A landscape with many valleys, sampled at points; each row gives a point and its height.
A ball rolls from a point to the lowest of its 2 nearest points, and stops where none of them is lower. Distance is the straight distance between rows; heights are no part of it.
K726 height 640: [148  77 196 115 137 116 173 139  86 156 136 137 140 150 140  91  85  84
 148 140 123 121 135 144 171]
K466 height 413: [ 88 134 135  73 156 151 141 141 172 130 110 106 172 176 145 124 120 107
 174 154 158  90 132 102 161]
K495 height 143: [121 152 112 137 121 122 157 149 139  93 115 142 145  97 118 150 124 157
 135 163 174 136 163 148 116]
K65 height 156: [152 174 105  95 105 154 130 159 175 119 148 150 107 116 188 137 167 114
 112 169 186 126 133  99 152]
K18 height 569: [164 107  93 202 123 116 132 167 124  81 150 148  91  54  97 166 128 162
  98 100 123 139 146 172  91]
K838 height 243: [133 103 143 116 144 141  82  74 101 158 101  98  97 107 107 127 122  90
 149 112   6 106  48 122 120]
K533 height 102: [133 158 116  89 134 163 114 133 176 124 121 141 138 119 181 132 146 116
 130 168 181 107 123  83 151]
K917 height 675: [127 135  76 151 141 134 109  93 153 118 120 129 106 112  79 141 143 127
 121  97  79 123 131 141 126]
K748 height 607: [148  62 161 120 159 118 196 139 126 152 149 135 143 161 134 100  92  78
 157 120 128 115 164 146 176]
K739 height 489: [141 124 145  99 128 129 176 168 160 114 168 164 103 138 180  99 134  92
 123 108 141 126 159 122 163]
K768 height 634: [167 117  55 165 130 149 128 151 162  89 122 121 107  60  96 168 118 147
 109 148 150 134 132 165 108]
K772 height 561: [159 106 105  58 146 148 192 108 147 149 140 115 134 160  85 123 105  55
 128 105  83  79 101 145 162]
K651 height 289: [ 99 191  91 100 134 106 173 114 128 130 129 121 152  97  94 160 155 135
 126 134 168 137 144 163 119]
K992 height 683: [146 123  72 173 125 143 119 123 167 109 117 144 105  79  96 148 124 151
 112 120 108 132 149 156 122]
K644 height 542: [115 136 126 162 142 130 149  84  83 141  90 100 138 129  39 133 124 125
 142 119  81 144 154 183 154]
K963 height 207: [118 153 143 108  62 110 169 139 103 178 168 143 133 123 125 114 136 111
  42 173 161 152 112 106 130]
K805 height 468: [124 112 131  55 158 147 173 118 159 148 115 105 159 171 125 135 105  80
 173 143 137  65 107 109 155]
K118 height 348: [ 68 117 129 108 173 145 106 121 164 127  84 101 174 166 154 133 122 113
 181 151 137  85 117  93 138]
K519 height 312: [158 124 126 154 108 127 124 167 141  83 159 175  85  92 171 143 150 135
  93 119 127 150 165 131 130]
K58 height 293: [118 104  77 160 162 149 141 119 185 115  73 128 171 114  96 137  98 154
 142 158 143 115 147 158 162]
K625 height 325: [140 167 123  63 100 106 177 102  85 158 138 103 124 178  77 137 134 102
 104 106  99 102  92 130 135]
K114 height 335: [ 95 136 148 143 136 128 106 125 131 110 101 121 145 135 127 129 124 151
 154 159 144 137 131 118 137]
K172 height 301: [102 159 166  86 100 126 150 140  95 171 152 116 147 177 127 110 134 140
 109 144 150 127 125 114 145]
K303 height 85: [129 130 146  99 126 129  96  93  86 155 106 104  86 135  94 125 125 104
 131 121  45 110  64 117 121]
K415 height 377: [137 132 221 117 101  93 133 139  49 158 146  92 142 197 122 102  94 130
 153  95 120 138 146 124 147]
K333 height 438: [103 172 119 129 124 123  62  85  87 132  90 116 128 100  79 136 131 146
 128 165 122 133  86 119  76]
K317 height 458: [148 121 136 191 127 135  75 126  93 112  80 151 112  60 105 122  99 173
 139 181 155 161  70 123  84]
K391 height 291: [136 170 141 166 110 104  47 147  92 114 133 124 108  76 129 137 121 174
 134 154 168 164  96 109  41]
K964 height 440: [ 95 128 164 144 111 104 145 149 129  99 164 134 122 142 164 151 164 169
 141  73 161 153 196 142 114]
K619 height 543: [121  85 165 106 140 114 160 159 138 135 156 115 146 198 176 103  95  95
 173 101 160 118 174 106 151]
K141 height 240: [ 80 114 117 155 169 142  75 119 164 107  68 121 167 141 162 141 112 150
 164 151 153  95 116  89 119]
K710 height 601: [159 144  95  82 127 157 175 104 135 127 141 117 115 138  70 127 125  71
 105  86  76  97 108 158 161]
K816 height 436: [105 130 185 117 106 140 107 164 155  98 152 144 149 159 195 118 136 164
 132 135 188 167 166 106 121]
K80 height 583: [141 121 113 193 132 104 134 123  97 106 111 132 120  53  68 151 107 162
 133 152 129 165 129 189  95]
K618 height 256: [145 154 170 137  89 108 145 158  93 108 208 160  84 125 159 111 166 137
  94  98 127 152 158 131 122]
K96 height 449: [137  88 116 205 135 126 134 129 115 107  91 139 140  80  68 138  89 174
 127 169 139 159 145 190 137]
K370 height 388: [137 152 109 117 116 140 182 108 114 128 135 151 123 112  90 117 140 111
  95 137 114 145 134 175 159]
K444 height 126: [109 128  79 126 171 155  73 119 180 129  74 123 142 128 158 141 135 129
 154 135 137  89 109  72 121]
K401 height 515: [143  92 120  69 168 142 174 117 163 155 134 127 134 150 117 135 105  66
 150 134 108  78 124 125 156]
K884 height 563: [ 93 130 110 114 156 127 147 130 167 118 123 102 136 179 125 125 138 139
 160  82 135 106 179 117 138]
K547 height 653: [172 144  77  91 111 165 138  83 142 133 134 108 116 125  91 119 147  53
  91 120  75 114  76 147 154]
K571 height 195: [145 179 133  96  80 140 116 167 139 136 177 150 114 122 187 137 171 134
  81 164 184 140 142 108 123]
K687 height 448: [ 85 119 178 116 140 138  47 134 138 135 132 107 154 174 188 123 129 152
 156 112 134 134 116  67 107]
K747 height 366: [138 136 143 182 111 134  53 147  94 104  99 138 111  72 141 127 119 174
 141 179 175 153  78  94  69]
K482 height 286: [142 153 110  96  63 122 152  76  74 172 111 100 120 146  94 119 160  81
  54 147  98 121  50 103 115]
K251 height 471: [113 136 143 158 117  88 134 152 116  94 164 143 110  88 138 161 159 165
 127  81 151 146 175 154  88]
K165 height 76: [174  87 109 193 127 153 101 127 143 116 109 166 103  56 130 114  99 144
 100 154 117 146  99 150 149]
K840 height 581: [139 131 130 189 130  91  89 137  72 116 101 129 105  47  81 127 106 166
 135 166 136 178  93 163  74]
K163 height 514: [126 120 116 187 131  80 114 148 120  85 143 142 100  63 107 179 152 170
 131  70 130 144 166 165  71]
K295 height 224: [144 164 167 110  80 128 134 167 127 128 196 165 102 129 182 114 157 138
  89 134 152 150 141 113 132]
K641 height 570: [128  70 144 127 163 105 187 154 125 140 148 121 146 194 161 106 100 104
 166  72 123 125 191 134 148]
K600 height 321: [146 153 127 135  91 122 186 134  89 123 151 172 108  93 122 130 152 123
  69 150 128 161 139 168 146]
K24 height 198: [154 164 111 116  70 113 128  91  69 160 145 126  94 130 115 121 172  75
  46 136  96 136  57  94 119]
K913 height 288: [138  48  75 140 186 143 129 132 169 152 112 143 174 120 158  97 105 124
 149 134 109 118 161 167 153]
K342 height 597: [100 115 125 134 168 127 109 120 139 130 113  96 126 164 106 120 129 129
 160  86  89 113 153 119 136]
K834 height 469: [130  89 143 137 138 118 178 173 168 117 158 152 119 151 190 104 129 132
 127  93 146 140 188 134 159]
K485 height 431: [153 191  81 111 109 143 149  99 121 125 153 121  99 123  84 145 181  89
  91  95  94 131 113 137 109]
K55 height 358: [132  91  70 151 172 132 106 152 187 115  93 146 136 128 188 118 128 161
 144 124 136 117 143 125 121]
K39 height 571: [ 88 148 102 158 146 135  66  95 122 112  62 114 152 107  76 149 115 147
 162 182 137 120  88 112  88]
K224 height 396: [ 95 144 152 138 120 119  64 116 118 116 126 123 137 137 131 124 135 166
 145 138 146 152 140 105  93]
K548 height 260: [110 144 164  90  75 122 168 137  95 200 147 117 159 165 122 112 124 135
  65 172 157 128  95  99 149]
K543 height 526: [112 112  95 161 156 140  75  99 145 116  57 125 143 109  98 140 105 148
 146 160 121 104  95 121 122]
K354 height 169: [106 159 155 167 128  72  60 122  92 118 128 118 128  82 109 136 123 179
 145 122 139 163 123 132  57]
K514 height 632: [103 143 118 134 146 125 131  94 120 118 128 114 105 143  89 133 150 137
 145  85 104 122 157 129 116]
K981 height 349: [167 105 127 147 137 154 123 120 135 131 144 171 107  82 147 105 119  90
  95 129  87 134 109 140 168]
K511 height 470: [ 95 101 198 101 153 141  86 138 130 145 133  94 162 171 195 119 114 119
 177 131 132  98 101  66 114]
K164 height 290: [144 134 145 160 111 114 157 149 120  98 175 166  83 116 147 127 155 139
 101  85 106 137 173 144 137]
K450 height 493: [103  61 198  84 147 127 115 147 127 149 157 109 160 197 212 124 104 107
 194 109 141  94 126  69  98]
K930 height 187: [140 136 147  77 112 118 139  98  68 165 100  87 108 167  79 128 115 107
 144 122  50 100  66 123 137]
K127 height 367: [122 196  83 111 116 111 157 107 123 124 140 128 119  86  88 166 172 106
 109 110 129 132 136 163  96]
K16 height 517: [116  73 180  85 146 113 140 142 121 149 153  98 163 209 169 118  96 100
 200 103 142 100 158  93 120]
K79 height 532: [124 121 112  98 165 134 194 143 176 130 149 114 137 174 123 120 122 104
 153  83 133  97 177 129 162]
K554 height 250: [161  76 121 161 130 141 133 141 156 115 139 177 116  75 141 111 101 126
 100 137 101 142 134 162 177]
K278 height 437: [168 122 119 114 133 161  80  66 115 157 101  94  92  95 115 130 138  69
 107 125  32 100  27 123 124]
K716 height 423: [ 92 136 181 126 105 126 121 150 134 118 168 121 143 180 169 127 149 166
 146  92 167 169 184 115 118]
K830 height 507: [129 137 135  78 134 130 193 159 169 122 173 134 112 167 147 116 131 107
 135 106 160 102 163 107 158]
K441 height 255: [103 136 147 139 122 133 137 143 135 102 113 133 160 136 141 129 129 157
 140 180 185 145 171 134 150]
K468 height 310: [121 153 136 161 131  97  47  95  88 125 107 128 105  88  89 132 129 151
 144 134 109 145 110 118  69]
K715 height 254: [141 147 125 136 103 112 153 154 119  98 152 156 110  83 137 148 139 147
  93 147 157 149 154 160 123]
K94 height 422: [137 101  68 154 159 161  97 109 182 125  70 130 147  88 104 130 105 146
 126 145 119 104 110 133 145]
K395 height 360: [154  61  56 153 181 131 103 154 172 126 105 145 162 116 187 110 111 160
 156 118 114 130 153 167 129]
K912 height 403: [118 142 213 124  97 122 128 148  85 149 162 108 149 200 151 107 123 157
 149  91 154 156 167 126 128]
K850 height 464: [124 129 113 155 131 131 160  94 110 126 121 139 119 107  58 133 132 136
 116 109  98 149 150 187 152]
K979 height 316: [104  88 107 150 172 131  88 142 166 121  92 139 151 145 208 119 119 153
 163 135 154 118 123  93 114]
K313 height 268: [131 154 126  71 127 130 166  86  98 145 119  84 123 176  55 136 119  96
 145  99  79  96 101 136 147]
K371 height 25: [125 145  95 125 149 151  98 133 197 110  97 137 136 118 162 145 138 131
 139 152 170 101 128  89 131]
K199 height 283: [157  87 114 208 122 141 113 148 131 105  95 152 120  72 110 123  91 180
 123 169 147 152 115 156 126]
K957 height 603: [183 131  82 107 129 171 101  64 141 138 120 110 114 101 123 135 154  55
  95 124  73 115  45 129 147]
K273 height 342: [125 145 179  92 108 108 162 141  79 156 148 112 141 188 106 104 106 123
 133 118 123 121 140 129 166]
K72 height 347: [161 155 108  69  91 124 161  93  96 159 120  98 109 164  88 120 149  79
  84 124  83 102  43 118 135]
K145 height 429: [ 75 129 175 151 124 122  32 123 131 115 129 111 144 165 166 135 132 181
 155 103 140 161 138  86  71]
K813 height 97: [132 180 136 112  77 109 128 122  78 162 161 141 102 130 118 120 161 114
  66 130 110 147  95 105 109]
K286 height 151: [121  82 106 166 171 138 143 135 159 126  83 130 176 130 136 115  96 148
 151 139 134 129 160 156 176]
K191 height 450: [108 114 150 122 122 131 151 178 178 101 143 142 140 160 204 123 133 147
 132 122 185 152 194 115 145]
K911 height 158: [127 182 133 112  66  91 159 137  96 167 187 142 120 121 135 129 161 115
  52 135 148 149 117 110 103]

For each start below, name the point where the ball stops.
K547 | K371
K164 | K371
K415 | K813
K884 | K716
K992 | K716
K511 | K495
K726 | K813
